Each row is a point on a landscape with many peaks, with its height.
From any point a climber steps to the highest of the 3 points nearest to it. It stops when none of these is higher. Distance is the straight distance between rows; heights are no part of it.
ped: [ -9   3  13  -3  -8  15   1  -9 -17  16  11   0   0   9   5   3  20  -9
 -15  -6   4   9  -7   4  11 -15   6  -1  -3]  height 4.62
goki: [ 18  15   1   3   3  -4  -4   8  11  -6  -1 -13 -14  -3   5  -8   6  12
  11  -7  -6  -2   4 -11  -3   1  -2   9   3]  height 4.12
Varar: [  7   7  -5 -10  -6  -1 -11   4   5   6  11  -6 -14 -11  11  -2   7   7
 -10  -7   1   0   9  -4   8  -8   0   3   2]  height 3.75
fuver: [-10  14  18   5  -8  23   9  -3 -10  13   1   7  -9  10   1   1  14  -7
  -8  -9   6  15 -10  -8   5  -6   0  -2   2]  height 2.95
nuvu: [ -6 -18 -31 -27  -1 -16 -13  -4  -2  -4  15   2  11 -19   7   8 -21  -1
  -4  10  -6 -13  21  20   9   3 -11  -3  -6]  height 6.79
muz: [ -6  26  22   8 -11  35  14   2  -3  13  -9   8 -21   8  -2  -3  11  -3
  -1 -13   7  20 -12 -20   2  -1  -9  -2  11]  height 3.34
pudan: [-24 -32   1  -1  -1   0   0 -14 -19  10   8  12  30   6  -7  13  -7 -18
 -12  10   2  -6  -4  21   4  -8  10  -6 -12]  height 6.11
Safin: [ 17  11 -10   2   2  -5  -8  15  24 -14  -6  -5 -19 -12   8  -6  -5  18
   6  -3   2  -3   5 -12  -5  12  -6   8   3]  height 5.01
vemek: [ 11  16  11  -4  -6   2  -5  -6 -10  13  13 -18  -9   5   9  -7  21   1
  -2 -11  -7   3   1  -3   8 -19   5   5   0]  height 3.55
kagos: [  6  12   1  15   3  13   9  15  24 -17 -24  11 -14  -3  -6  -3  -8   9
   4   2  12   2 -12 -19  -6  25  -7  -6  10]  height 4.53
nal: [-20 -20 -10   7   3  -4   6   1   9  -6 -10  21  13   0 -12  13 -23  -7
  -8  13   7  -5  -2   4  -8  12   4 -17  -3]  height 1.69
lasob: [  1 -10  -7 -26 -23   7 -13  -8 -15  20  29 -15  -3 -16  18   6  24  -7
 -26  -1  11  -3   8  19  33 -16  -4   7   4]  height 4.22
Sife: [ -1  -3   2 -16 -14   7  -9  -9 -17  20  24 -13   1  -6  14   2  24  -6
 -20  -5   4   1   3  13  22 -19   3   6   0]  height 4.01
Tasa: [ -5  -9  -8 -13  -4  -4  -9  -6  -8   9  15  -3   8  -9   8   5   5  -4
 -12   3  -2  -4  10  12  10 -10   3   1  -4]  height 6.17
pulik: [ -6 -15 -25 -26 -10  -8 -14  -3   0   2  13   6   4 -21  15   9  -9  -1
 -14   8   3 -10  16  16  15  -2  -4  -6  -2]  height 6.25
vonet: [-10 -12 -12  -8  -2  -4  -5  -1  -1   2   4  10   6  -9   4   8  -4  -2
 -14   5   2  -4   7   8   3  -2   3  -5  -5]  height 6.30
Sudom: [-17 -19  -5 -10  -9   5  -4  -9 -13   9  10  10  12  -6   5  12   4 -11
 -22   6   8  -1  -1  16  12  -7   6  -4  -5]  height 5.95
Gine: [  8  21  16   1  -9  12   1   1  -5  10   5  -5 -15   5   7  -6  19   2
  -2 -14  -1  12  -5 -13   7 -13   2   2   4]  height 4.57
givim: [ -3  -9  -6  14  13  -8   7   7  16 -15 -17   8   8   3 -16   2 -18   1
   9   9   4  -7  -5  -3 -15  17   0  -6   0]  height 6.60
Vagug: [  0   3  13   6   3  -4   2 -10 -15   7   4  -9  10  14  -4  -1  10  -7
   7  -2 -10   0  -2   5  -6 -14   8   2  -6]  height 7.23
labe: [ -4 -13 -15 -13   6 -14 -11  -3  -5   2  13  -7  12  -9   2   1  -7  -1
  -2   7 -12  -8  17  15   1  -5  -3   3  -6]  height 5.79
zanit: [  6  21  24  21   1  15  19  -4   0   0 -19   1  -1  19  -7  -4   5  -6
  19  -3  -3   7 -18 -15 -10   6  -4  -3   6]  height 6.01
kiguk: [ -9 -16 -14  -4   4 -13  -4  -2   0  -2   3   6  12  -7  -3   6 -13  -3
  -3   8  -3  -7   9  10  -3   1   3  -3  -5]  height 6.56
Domi: [-3 -2  5  4  7 -8 -1 -4 -8  2  3 -5  9  7 -5  0  3 -4  4  0 -8 -1  3  4
 -6 -8  6  0 -6]  height 6.90
Seter: [ -1 -13  -4   0  16 -20   0  -3  -6  -2   4 -11  16   6 -12  -4 -12  -2
  16   6 -16  -7  11  12 -15  -2   1   7  -7]  height 6.81
Derev: [  9   4  -1   4  11 -13  -2   1   2  -6   2 -13   2   5  -5  -7  -1   5
  16  -1 -12  -3   6   0 -11  -1   1   8  -3]  height 6.55
lopo: [-22  -3  -1   0  -9  18   4   3   3   6  -4  24  -6  -4   1  11  -5  -5
 -23   1  16  12  -6  -5   4   5  -2 -13   3]  height 1.32
Dopu: [ -2   9   8   9  -1  10   6   6   3   0  -6   9  -7   3  -1   1   5   0
  -2  -3   3   7  -6 -11  -3   2   1  -5   2]  height 5.11
zar: [ 10  12  13  -3   2 -12  -6 -12 -18   8  13 -25   4  15   2 -11  17  -4
  15  -7 -20  -1   4   4  -2 -21   4   8  -4]  height 5.08
Kosop: [ 15   5  -2   3  15 -17  -2   1   2 -10   2 -22   0   5  -5 -14  -5   9
  27  -2 -17  -6   9   2 -14   3  -6  15  -3]  height 6.16
Sev: [ 14   3   1  11  16 -14   3   4   6 -15 -11 -13   3   7 -12 -13  -8   7
  26   3 -10  -5   0   0 -16  10  -2  10  -1]  height 6.50
geli: [ -3 -18  -9   6  18 -21   3   2   4 -11  -6  -2  14   3 -18  -2 -23   1
  16  10  -7  -9   7   8 -19   9   0   3  -5]  height 6.91
sok: [  4  -8  -7   6  17 -19   1   3   6 -12  -4  -8   8   2 -13  -7 -15   5
  19   6 -10  -7   7   4 -17   9  -2   9  -4]  height 6.71
Rap: [-12 -28 -11   2  12 -18   1  -3   2  -6  -4   8  20  -1 -16   6 -25  -5
   7  12  -5  -9   8  11 -13   6   3  -5  -7]  height 6.88
lasa: [-22 -18 -19 -13  -9   0   0   1   6  -5  -5  27   5 -14   5  16 -17  -7
 -19  11  15  -4   1   6   5   9   4 -18  -2]  height 1.81
Ver: [ 16  18   5  14   2  10   6  14  19 -13 -17   0 -17  -2   2  -9   2  13
   9  -4   4   3  -9 -24  -3  15  -6   4   7]  height 4.14
ravav: [-22 -25  -4  -2  -1   0   0  -8 -10   6   3  16  22   1  -4  14  -8 -14
 -13  10   5  -3  -3  14   3  -3   8 -11  -9]  height 6.23
gug: [  8 -11   5  16  23 -19  11   3   2 -15 -16 -12  14  11 -24 -12 -19   3
  30   7  -9  -9  -3   6 -22  14   0   8  -1]  height 5.94
komi: [-24 -22 -14  -2  -3   0   4   1  10  -6 -10  28  10  -5  -6  16 -24  -8
 -15  14  13  -3  -1   4  -2  13   4 -20  -2]  height 1.73
gobed: [ 17  20   7   4  -5   8  -1   9   9   0  -2  -5 -18  -2   8  -6  12  11
   2 -12   0   7  -1 -18   3  -3   1   5   6]  height 3.86
rapo: [ 10  13  26  18   6  -5  14 -12 -15   0 -12  -9   9  28 -10  -6   7  -7
  29  -4 -13   3 -14  -3 -13  -7   4   0   0]  height 5.62
Berad: [ -1  -6 -27 -12   1 -15 -11   7  19 -13   0   7  -6 -16   7   3 -19   9
  -1   7   3  -7  14   3  -4  13  -6   0   0]  height 3.28
noke: [ 20  27  13   6 -11  18   5  13  12   1 -10  -3 -27  -2   5  -9  12  15
   5 -18   4  12  -7 -29   7  -1  -4   6  10]  height 3.60
vug: [ -3   4   6   0  -2   4  -1  -4  -8   8   7  -2   0   4   5   1  12  -2
  -6  -5  -1   5  -1   0   2 -10   6  -1  -2]  height 6.06
vivu: [  9   8   1  -2   6 -11  -6  -3  -2   1   8 -17   0   4   1  -7   6   4
  11  -4 -13  -3   8   0  -4  -9   1  10  -3]  height 6.26
mik: [  4   0 -13  -5   2  -9  -9   5   9  -5   5  -1  -6  -9   6   0  -4   8
  -1   0  -3  -4  11  -1  -2   2  -2   3  -1]  height 6.96
Febid: [ 13  14  10  11   6  -3   5   0   1  -7  -8  -8  -2  10  -3  -6   5   4
  18  -4  -7   2  -4 -10  -8  -1   1   4   0]  height 5.56
Keda: [ 22  25  11  -3 -10   5  -6   4   4   7   8 -16 -22  -1  11  -9  18  11
   2 -16  -4   5   3 -17   8 -12   3  10   5]  height 3.39
vuf: [ -5 -11 -36 -34 -11 -12 -14   2  13  -8   8  11  -5 -29  19   9 -23   6
 -10  10   7 -12  19  11  11   7 -10  -8   0]  height 3.80
Rim: [-23 -21 -11  -9 -11   6  -2  -5  -8   4   4  22  10  -8   5  15  -5 -11
 -22   9  12  -1  -1  13  11   0   5 -11  -5]  height 5.97
kef: [-11 -10   4  -6  -3   3  -4 -13 -20  15  18  -3  14   4   3   5  14 -12
 -13   1   0  -1  -2  16  10 -16   8   3  -7]  height 7.21
Sem: [-16 -11 -14 -12 -12   6  -5   1   0   3   3  20   0 -13  11  11  -3  -4
 -24   4  15   1   2   7  12   1   1  -9   0]  height 5.09
rola: [ -7 -22 -17 -23  -1 -13 -12 -10 -17   9  25 -10  20  -9   3   5  -5  -8
  -5   9 -11 -12  18  28  12  -8  -8   3  -7]  height 6.18
lona: [ 11  20  28  11  -2  -3   7 -14 -19   5  -4 -15   3  26  -1  -8  17  -6
  23  -9 -14   7 -12  -4  -7 -15   6   3  -1]  height 5.63
bal: [-23 -14   2  -6 -11  18   3  -8 -17  16   9  15   8   2   4  12   8 -14
 -25   3  12   7  -9  13  15  -5   3  -5  -4]  height 5.81
nezi: [ -9  -7  -4  10   6  -2   6   6  12  -9 -12  14   3   1  -8   5 -12  -1
  -3   7   5  -1  -3  -5 -10  13   1 -10   1]  height 6.14
Zit: [  6  15   8  -6 -13  14  -4   3  -2  13  11  -3 -20  -4  11  -3  19   6
 -15 -16   7  12  -1 -12  15 -13   1   3   7]  height 7.13
zizo: [ 19  14   7  11   9  -8   2   3   5 -11  -9 -15  -4   8  -4 -11   3   9
  23  -3 -11  -1  -4  -8 -11   2   0   9   0]  height 5.57
kivit: [ -1  -7  -7 -16  -6  -4 -11  -8 -12  12  23 -10   7  -9  11   3  11  -5
 -14   1  -4  -6  11  16  15 -13  -1   3  -3]  height 6.54
dega: [ 10  25  21  13  -5  17  11   0  -2   2 -12  -2 -13  12   1  -6  15   2
  10 -11  -2  12 -12 -18  -1  -4  -1   0   6]  height 5.14
lemov: [-18 -21 -13  -6  -2  -5  -3  -4  -2  -1   0  16  13  -7  -1  13 -14  -8
 -13  11   5  -6   3  11   0   2   5 -11  -7]  height 6.41
Fazun: [ -1  -6  14  18  16  -8  12  -6  -5  -2 -13   0  16  20 -20  -1  -7  -8
  21   3  -6  -4  -8   2 -16   3   6  -4  -4]  height 6.51
zulir: [  3   4  -6   8   3   1   3  12  21 -15 -16  10 -11  -6  -3   0  -8   9
   0   3   8   0  -4 -13  -7  16  -3  -5   5]  height 7.06
vazu: [-20 -36  -6  -5   5 -11  -1 -12 -17   6   7   7  33   1 -12  10 -15 -16
  -3  12  -5  -9   4  23   1  -7   7  -5 -13]  height 6.73
zup: [ 19  22  17  12   2  -2   6  -3  -2  -4 -10 -14  -6  13   0 -11  11   5
  23  -9 -11   2  -8 -12  -6  -4   2   6   2]  height 5.48
zafo: [  8  11   4 -12 -13   8  -9   1  -5  16  19 -10 -15  -8  13  -2  21   4
 -17 -12   5   6   3  -3  17 -16   2   5   5]  height 3.53
pizev: [  3  16   6   6  -7  17   5  12  10  -1  -8   9 -19  -3   3  -1   7   8
  -5  -8   8  12  -5 -20   1   2  -3  -3   8]  height 3.82
Masir: [ 21   5  -3   7  20 -16  -1   9   7 -20  -6 -24  -2   4  -9 -21 -16  15
  33   3 -13  -8   5   3 -20  17 -10  20  -2]  height 6.21
furi: [ 12  -2   3  20  21 -10  10   7  12 -22 -23  -8   8  10 -20 -13 -18   7
  28   8  -3  -9  -9   0 -19  20   0   7   1]  height 6.19
ded: [ 13  10  15   7   8 -13   2  -9 -12   0   0 -18   6  17  -5 -11   9   0
  24  -5 -17  -1  -1   1 -10 -12   3   8  -3]  height 5.45
Pag: [  3  23  15   6 -10  25   8   9   4   7  -7   6 -23   2   3  -4  13   5
  -3 -15   7  17  -9 -23   5  -1  -5   0   8]  height 2.93
Dom: [-17 -16   3  -7  -9  10  -2 -11 -20  16  13   5  14   3   3  11  13 -15
 -21   3   7   2  -6  17  13 -10   7  -2  -6]  height 6.49
Laz: [ -5 -19 -25 -28  -5 -12 -15  -7 -10   3  20  -3  12 -18   9   9 -11  -4
  -9  10  -7 -13  20  23  15  -4 -11  -2  -4]  height 6.48
pire: [-16  14   9   6  -9  31  10   7   2   9  -9  18 -17   0  -2   3   4  -4
 -13  -7  13  18  -8 -17   2   5  -9  -7   9]  height 0.20
lov: [-14  -7  -8  -3  -5   4   0   5   7  -1  -6  20  -2  -8   3   8  -6  -1
 -17   4  11   3  -1  -4   1   8   2 -12   1]  height 2.41
Pabog: [ -2  25  28  16  -5  24  17  -6  -7   8 -12   3  -8  19  -3   0  11  -9
  10  -8   0  15 -16 -15  -5  -2  -5  -2   6]  height 5.30
geg: [  0  -6 -27 -22  -6 -11 -14   2  12  -5   9   4  -7 -23  15   6 -14   8
  -9   4   3  -9  17   6   7   4  -8  -3   1]  height 3.58
gupe: [  0   3  13  17  11   0  11  -2  -1  -4 -13   2   8  15 -13   1  -3  -5
  14   1  -3   0  -9  -5 -12   4   3  -4  -1]  height 6.59
mibi: [ 12  13  22  26  13   6  21  -5   2  -9 -27  -3   7  21 -16  -6  -6  -4
  28   2  -4   0 -19  -9 -14  12  -4  -4   5]  height 6.22
mun: [ -3 -24 -14  -5  18 -25   0  -1  -3  -6   4  -8  17   0 -16  -3 -25   0
  15  11 -17  -9  16  17 -16   6  -5   6  -7]  height 7.20
Keli: [  4  -1  -8  -8   6 -12 -10  -2  -2   1  13 -13   2  -5   3  -3   0   3
   3   0 -12  -5  16   7  -1  -6  -3   6  -3]  height 6.07
duza: [ 11  11   3  -9  -4  -2 -11  -3  -4  11  17 -19  -8  -1  11  -5  16   4
  -4 -10  -7   0   8   0   9 -15   2   7   0]  height 3.54
sozi: [ -2 -15  -1  14  18 -13   8   3   8 -12 -14   6  14   8 -21   0 -19  -2
  14   9  -1  -7  -2   2 -17  11   2  -5  -2]  height 6.76
Fepe: [  0  12  11  -3  -8  12  -1  -1  -9  13  10  -3 -10   2   9  -2  20  -2
 -12  -9   3   9  -4  -5  11 -13   4   2   1]  height 6.92
zupif: [ 12  23  22   7  -5   5   4  -6 -11   7   1 -11  -8  15   4  -7  20   0
  10 -12  -8   8  -8 -11   0 -13   6   2   2]  height 4.94
zut: [ 13  12  -8  -6  -3  -4 -10   9  15  -3   5  -7 -18 -11  12  -3   3  13
  -2  -7  -1   0  10 -10   4   0  -3   6   4]  height 4.59
bav: [-15  -7 -15  -2  -4   0   4  10  20 -10 -14  27  -3 -10  -1   9 -18   2
 -14  10  17   1  -2  -6  -3  18  -1 -18   3]  height 3.13
fugan: [ 16  12  10  10  10 -11   5  -4  -3  -6  -6 -15   2  13  -5 -11   6   3
  25  -4 -13  -1  -1  -4 -12  -4   2   8  -1]  height 5.64
Tem: [-19  -6  -5 -11 -16  19  -1   2  -7  11   6  20  -8  -8   9   9   7  -6
 -29  -3  20  11  -5   3  17  -3  -1  -7   4]  height 3.14
Nagi: [  4   3  -7 -15 -11   3 -12   2   0  11  17  -6 -10 -14  15   1  10   4
 -17  -7   4   1  10   1  17 -11   0   3   5]  height 2.98
kono: [ 21  23  22   9   0  -9   3 -11 -13   0  -4 -20  -1  22   0 -13  17   1
  27 -10 -17   3  -7  -5  -7 -12   3   7   1]  height 5.33
Pefib: [ 14  20  12  13   1   7   7   5   8  -6 -12  -4 -11   7   0  -8  10   7
  12  -7  -2   5  -8 -17  -5   3  -1   3   3]  height 5.43
Sul: [ 28  32  16   1 -18  17   1  12  10   7  -2 -11 -33  -1  10 -11  17  17
   5 -25   1  10  -6 -29  12  -9  -1  11  11]  height 3.32
Tubo: [  8  14   0  -5 -11  11  -7   9   8   7   5   1 -23 -10  12  -3  12  12
 -13 -15   8   9   2 -16  12  -7  -1   2   8]  height 3.36
sab: [-19   0   6   4  -5  19   6  -1  -4   8  -3  18  -2   4  -1   8   2  -9
 -15  -1   9  11  -8  -4   1   2   0  -9   1]  height 0.65
bet: [ 13   1  -6  10  16 -13   1  10  13 -19 -12  -8  -1   1 -10  -9 -12  10
  20   5  -4  -7   0  -3 -15  17  -3  10   0]  height 6.34
fav: [  6  16  24  17   3   6  13  -7  -8   1 -12  -3   2  21  -5  -3   9  -5
  17  -5  -6   6 -13  -8  -9  -4   1  -2   0]  height 5.80
tor: [  7  21  21  23   4  22  21   2   7  -5 -25   3  -5  12  -8  -4   0  -2
  17   0   2   7 -18 -19  -8  15  -9  -4  11]  height 5.78
Bubu: [-10 -29 -16 -13   9 -20  -5  -7  -9   0  11   0  23  -7  -9   4 -22  -6
   3  11 -14 -11  17  22  -4  -1  -3  -1 -10]  height 6.83
mef: [-16 -26  -8 -12  -3  -6  -8 -11 -17   8  11   5  23  -5   1  10  -1 -13
 -12  10  -1  -9   7  23   8  -8   3  -2  -8]  height 5.77
dudir: [ -6  -7 -23 -12  -6  -8  -6   7  16  -9  -4  17  -6 -18   8   7 -14   6
 -12   7  10  -4   6   0   1   9   0 -10   0]  height 3.81
lugar: [  4   5   6 -11  -8   0  -9  -8 -13  17  21 -17  -1  -1  10  -3  21  -3
 -11  -7  -4   1   5   6  13 -19   4   5  -1]  height 3.78
vevus: [ -5  -4 -11 -22 -22  11 -10   2  -2  12  15   6 -14 -20  18   5  10   3
 -30  -7  18   5   5   4  25  -8  -2  -3   7]  height 7.14
Fofo: [ -7 -11 -18 -25 -17   2 -12  -2  -3   8  12   8  -2 -22  17   9   1  -1
 -24   3  13  -4   8  12  21  -5  -1  -5   2]  height 5.41
daru: [ 14  26  14  15  -4  21  12  10  14  -6 -19   2 -19   2   0  -8   7  10
  10 -10   3  10 -14 -26  -1   9  -6   0  10]  height 4.13
Dem: [ 10   4 -13   5   6  -7  -4  15  24 -21 -13   1 -12 -10   0  -5 -12  15
   6   4   4  -5   2 -11  -9  19  -5   4   4]  height 5.52
Rinel: [ 18  13  -1   9   8  -6  -1  12  19 -18 -13 -10 -11  -3   0 -11  -2  14
  16  -2  -2  -4  -2 -12  -9  13  -3  11   2]  height 4.99
Rop: [ 12   7   2  20  14  -1   9  11  18 -23 -24   0  -1   3 -11  -9 -13   9
  18   5   4  -7 -12 -10 -14  23  -3   2   4]  height 6.15
liro: [ 10   7  -4   7   6  -2  -1  10  16 -13  -9  -1  -9  -4   0  -4  -3  10
   6  -1   0  -1  -1 -10  -8  10  -1   3   3]  height 5.15
Pone: [ 21  26  20   5  -5  -1   2  -5  -6   3   0 -19 -11  12   5 -12  20   5
  17 -15 -13   6  -4 -13   0 -13   3   7   3]  height 5.22
Dor: [  3  -3   4  10  13 -13   4  -1  -2  -5  -5  -6   8  10 -11  -4  -4  -1
  15   2 -10  -2   0   2 -14   0   4   3  -4]  height 6.72
det: [ -8   6  12  15   4  13  12   2   2   0 -11  12  -1  10  -8   4   0  -6
   1   0   4   7  -9 -10  -7   6  -1  -9   3]  height 5.99
Sagu: [ 13  12   6  23  13  11  14  11  21 -22 -31   4  -4   3 -14  -8 -14   9
  15   6   7  -3 -18 -14 -11  29  -7  -2   9]  height 5.85
sivet: [-10  -9 -23 -18 -12  -3  -8   5  10  -4   2  17  -6 -20  13   9 -12   2
 -19   4  12  -3   8   3   9   4  -1 -10   2]  height 4.29
koruv: [  6   6 -13 -11  -8  -1 -12  11  15  -1   5   2 -20 -17  14   1  -2  12
 -11  -6   6   2  10  -9   8   0  -3   1   6]  height 3.94
fope: [  4   0   2 -10   3 -11  -8 -14 -18  13  22 -22  11   5   3  -6  12  -7
   2  -1 -15  -5  11  15   3 -19   1   8  -5]  height 5.69
Magov: [-14 -15 -30 -24 -11  -9  -8   4  13  -9  -2  22  -2 -25  14  11 -20   1
 -16  11  14  -8   9   7   6   9  -1 -15  -1]  height 3.98
Dosu: [ 0  2 -1 -1  2 -5 -4 -2 -2  2  7 -4  1  1  4  0  6  0 -1 -3 -6  1  5  0
  0 -8  3  2 -2]  height 6.57
kudes: [ -5  -7   4  -2   5  -8  -4 -11 -15   9  12  -7  15   5  -1   1   6  -8
  -1   2  -9  -3   4  13  -1 -15   6   2  -7]  height 6.77
Feno: [ -3 -23 -22 -20  13 -22  -7  -5  -8   0  18  -9  16  -6  -6  -1 -23   0
   8  10 -21  -9  23  21  -4   3 -13   5  -8]  height 6.80
nom: [ -8 -18  -6 -15  -3  -6  -9 -11 -20  11  21  -9  20  -5   4   5   7 -12
 -10   7  -7  -8  10  24  11 -13   1   4  -7]  height 6.08
sutod: [-14   2  17   7   0  13   7 -10 -15  12   3   6   7  15  -3   6   8 -12
  -5  -2   1   8 -10   2  -1  -7   5  -4  -3]  height 4.85
tup: [ -6 -15  -3   2  11 -15   0  -6  -9   1   3  -1  18   3 -11   2  -9  -6
   8   5 -11  -6   6  12  -9  -5   5   1  -8]  height 6.58
mut: [  5 -10 -12 -10  17 -23  -5  -1  -6  -3  15 -19  10   2  -8  -8 -14   4
  17   3 -22  -6  18  14 -11   1 -10  13  -7]  height 6.20
gopif: [-17 -21   5  -1   2   0  -1 -14 -20  11  11   3  24   9  -6   9   2 -15
  -7   6  -2  -4  -2  17   2 -11   9  -2 -11]  height 5.67
mez: [ 8 14 11  4  0  1  0 -1 -4  2  1 -8 -7  5  3 -5 13  3  5 -8 -6  3 -2 -7
 -2 -8  5  3  2]  height 4.66
bevoz: [ 18   9   2  17  15  -6   6   9  13 -21 -19 -10  -3   5 -11 -12  -8   9
  24   3  -4  -5  -8  -8 -14  16  -3   8   2]  height 6.37
vaput: [  9   1 -12   6  11 -11  -4  12  19 -20 -10  -4  -5  -6  -4  -6 -14  13
  12   5  -1  -8   4  -4 -12  17  -4   6   1]  height 6.02
kiso: [-15   4   2  -3 -13  25   3   5  -3  12   2  18 -15  -3   5   4   8  -2
 -23  -7  16  15  -6  -9  10  -2  -3  -5   6]  height 6.86
lale: [-24 -13  -7  -4  -9  12   3   0   1   4  -4  26   3  -5  -1  14 -10 -11
 -23   7  16   6  -6   3   5   8   2 -14   0]  height 2.01
kag: [-15  -4  23   2  -1  10   4 -19 -27  19  12  -2  15  23  -3   6  18 -20
  -6  -2   0   6 -15  13   4 -16  10   1  -9]  height 4.16
mosaf: [  2  13  24   6  -2   1   3 -14 -23  12   6 -12   4  22  -1  -5  20  -9
   8  -8  -9   7  -9   1  -1 -19   8   2  -4]  height 6.33
temet: [ -6   2 -10  -3  -7   4  -1  10  14  -4  -6  17 -12 -11   7   5  -3   6
 -15   0  13   4   0 -10   2   7   0  -9   5]  height 3.33
biva: [  7  16   9  17   2  15  13  10  15  -9 -21   7 -11   3  -5  -3   1   6
   8  -2   5   5 -11 -19  -6  15  -6  -3   8]  height 4.27
Dadim: [ 17   8  15  19  17 -11  12  -4  -3 -13 -19 -13   9  18 -16 -14  -5   3
  35   2 -10  -4 -11  -3 -17   7   1   7   0]  height 6.35
Kesu: [-12  -3   5  -1  -4   8  -1  -6 -11  10   7   6   4   3   3   7  10  -7
 -14  -1   5   5  -3   5   7  -8   7  -3  -3]  height 5.44
zese: [ -3   4  -1  -2  -5   8  -2   5   3   5   2   8 -10  -5   7   3   7   3
 -13  -3   7   7   1  -7   5  -2   1  -4   3]  height 1.97
lumak: [  2   9   3  21   8  16  14  13  26 -19 -31  13  -8   1 -13  -2 -18   5
   4   6  12  -1 -16 -16 -10  33  -9 -10  14]  height 5.10
vusik: [ -4  -8 -10 -20 -16   5 -12  -4 -10  14  20  -3  -2 -15  16   6  13  -4
 -23   0   8  -1   8  14  23 -12   0   0   3]  height 4.56
Tove: [-19 -33 -16  -7   3 -15  -5  -6  -5  -1   3  13  23  -8  -9  10 -22  -9
  -4  14  -4 -11  10  18  -2   1   3  -7  -9]  height 6.99
pamu: [-13 -22   2  12  13  -9   7  -6  -3   0  -7   8  22  12 -20   7 -16 -10
   7  10  -1  -5  -3   9 -12   1   8  -8  -7]  height 6.78
doro: [ -2   5  -1   7  -1   7   3   8  13  -5 -11  11  -9  -3  -1   4  -2   4
  -6   0   7   5  -4 -12  -4   9   0  -7   4]  height 5.18
seko: [ 14  11  -6  -2  -3   0  -7  14  19  -7  -3   0 -22 -11   9  -3   1  17
  -2  -7   5   2   5 -16   1   7  -3   5   6]  height 5.07
Zegaz: [-23 -10   2 -14 -19  28   1  -7 -18  19  12  13  -2   0   7  11  16 -13
 -32  -3  20  13 -12  12  23  -6  -1   2   0]  height 4.97
Gev: [  7   9  -6   3  -1   2  -1  14  20 -10 -10   7 -16 -10   4  -1  -3  11
  -4  -2   7   2  -1 -15  -1  10  -3  -2   5]  height 5.75
Numud: [ 1  2  0 10  6 -2  2  5  7 -7 -8  3  0  2 -4 -1 -2  1  5  2  0  0 -2 -6
 -9  5  2 -3  0]  height 4.98
Bib: [ -5  -9  -7 -24 -27  16  -9  -3 -12  19  23  -1 -10 -17  18   6  21  -4
 -32  -7  21   5   1  11  34 -12  -2   3   6]  height 4.84
Nul: [ 26  27  11   4  -7   8   0  10  11  -3  -5 -13 -24  -1   9 -12  14  16
  11 -15  -3   7  -4 -23   4  -2  -1  10   7]  height 3.62
pesom: [ -2  -2 -13 -13  -9  -1  -9   5   6   2   8   6  -8 -15  13   6   1   4
 -17  -1   7   1   8   0   9  -3   0  -4   2]  height 3.15
meso: [  5   1  -5 -12   2  -8 -12  -7  -8   9  21 -17   3  -3   8  -2   9  -1
  -3  -2 -12  -5  14  11   7 -13  -2   6  -4]  height 6.03
mumi: [-11 -11  10   9   8  -2   5  -8 -12   5   1   3  17  13  -9   5   0 -12
   2   4  -4  -1  -4   7  -7  -7   9  -6  -8]  height 6.70
Sozo: [-24 -38  -6   1   6 -11   2  -9  -7   1  -1  16  28   2 -15  13 -23 -14
  -4  13   1 -10   2  16  -5   1   8 -13 -10]  height 7.17
vad: [ 23  13   8   8  14 -15   3   0  -3 -11  -6 -26   0  13  -8 -19  -1  10
  36  -3 -18  -5   1  -1 -16   1  -4  16  -1]  height 5.82
pifo: [ -1   0 -14   3   0  -3   0  15  26 -17 -15  16 -11 -10  -1   3 -15   9
  -6   7  13  -1  -3 -12  -6  20  -2  -9   6]  height 5.16
mirig: [  0 -11  -5 -21 -12  -1 -13 -14 -20  19  32 -23  12  -7  13   2  19 -10
 -15   3  -2  -8  11  24  24 -19  -4   8  -2]  height 7.19
lopup: [-14 -12   8  -9 -12  12  -2 -14 -25  19  19  -3  12   7   7   7  23 -16
 -20   0   6   3  -9  18  17 -14   6   5  -7]  height 6.38
Mavoz: [ -7 -12  -5   6  10 -11   1   0   3  -4  -3   6  11   1  -9   3  -9  -2
   4   6  -2  -4   3   5 -10   3   4  -3  -5]  height 6.69
ganif: [ 19   8 -15   3   5  -8 -10  19  30 -26 -11  -8 -19 -14   3 -11 -16  22
  12   3   5  -8   3 -11 -10  24  -9  12   4]  height 4.86
Botoz: [  9  -3  14  26  21  -4  18  -1   6 -15 -27  -2  13  19 -25  -7 -18  -2
  29   9  -2  -9 -15  -1 -18  17   1  -3   3]  height 6.09
Dofa: [ -4   0   0  18   9   7  12  11  21 -15 -25  15  -1   3 -13   4 -18   1
   1   9  10  -3 -12 -11 -12  25  -4 -12   6]  height 5.54
raben: [-11  -9   1 -15 -20  19  -4  -7 -18  20  20   2  -1  -4  12   7  23  -9
 -31  -3  16   7  -5  14  26 -13   2   5   1]  height 4.31

For each start below, name the point where the climber stops.
zar | Vagug
zese | Vagug
Varar | zulir
koruv | zulir
vad | Vagug
Keli | Vagug
lopo | zulir

Call two points neighbours if one is among the 3 nearest of the other. Go from one point of each pair to the other, from neighbour to neighbour, staying as high as possible. Name the lowest point that can't be avoided.
Vagug, vevus | Fofo
vevus, kiso | Tem
Vagug, mirig | Tasa
Zit, mun | vug
Mavoz, nuvu | nom
mik, Vagug | Dosu
mun, Sozo | Rap
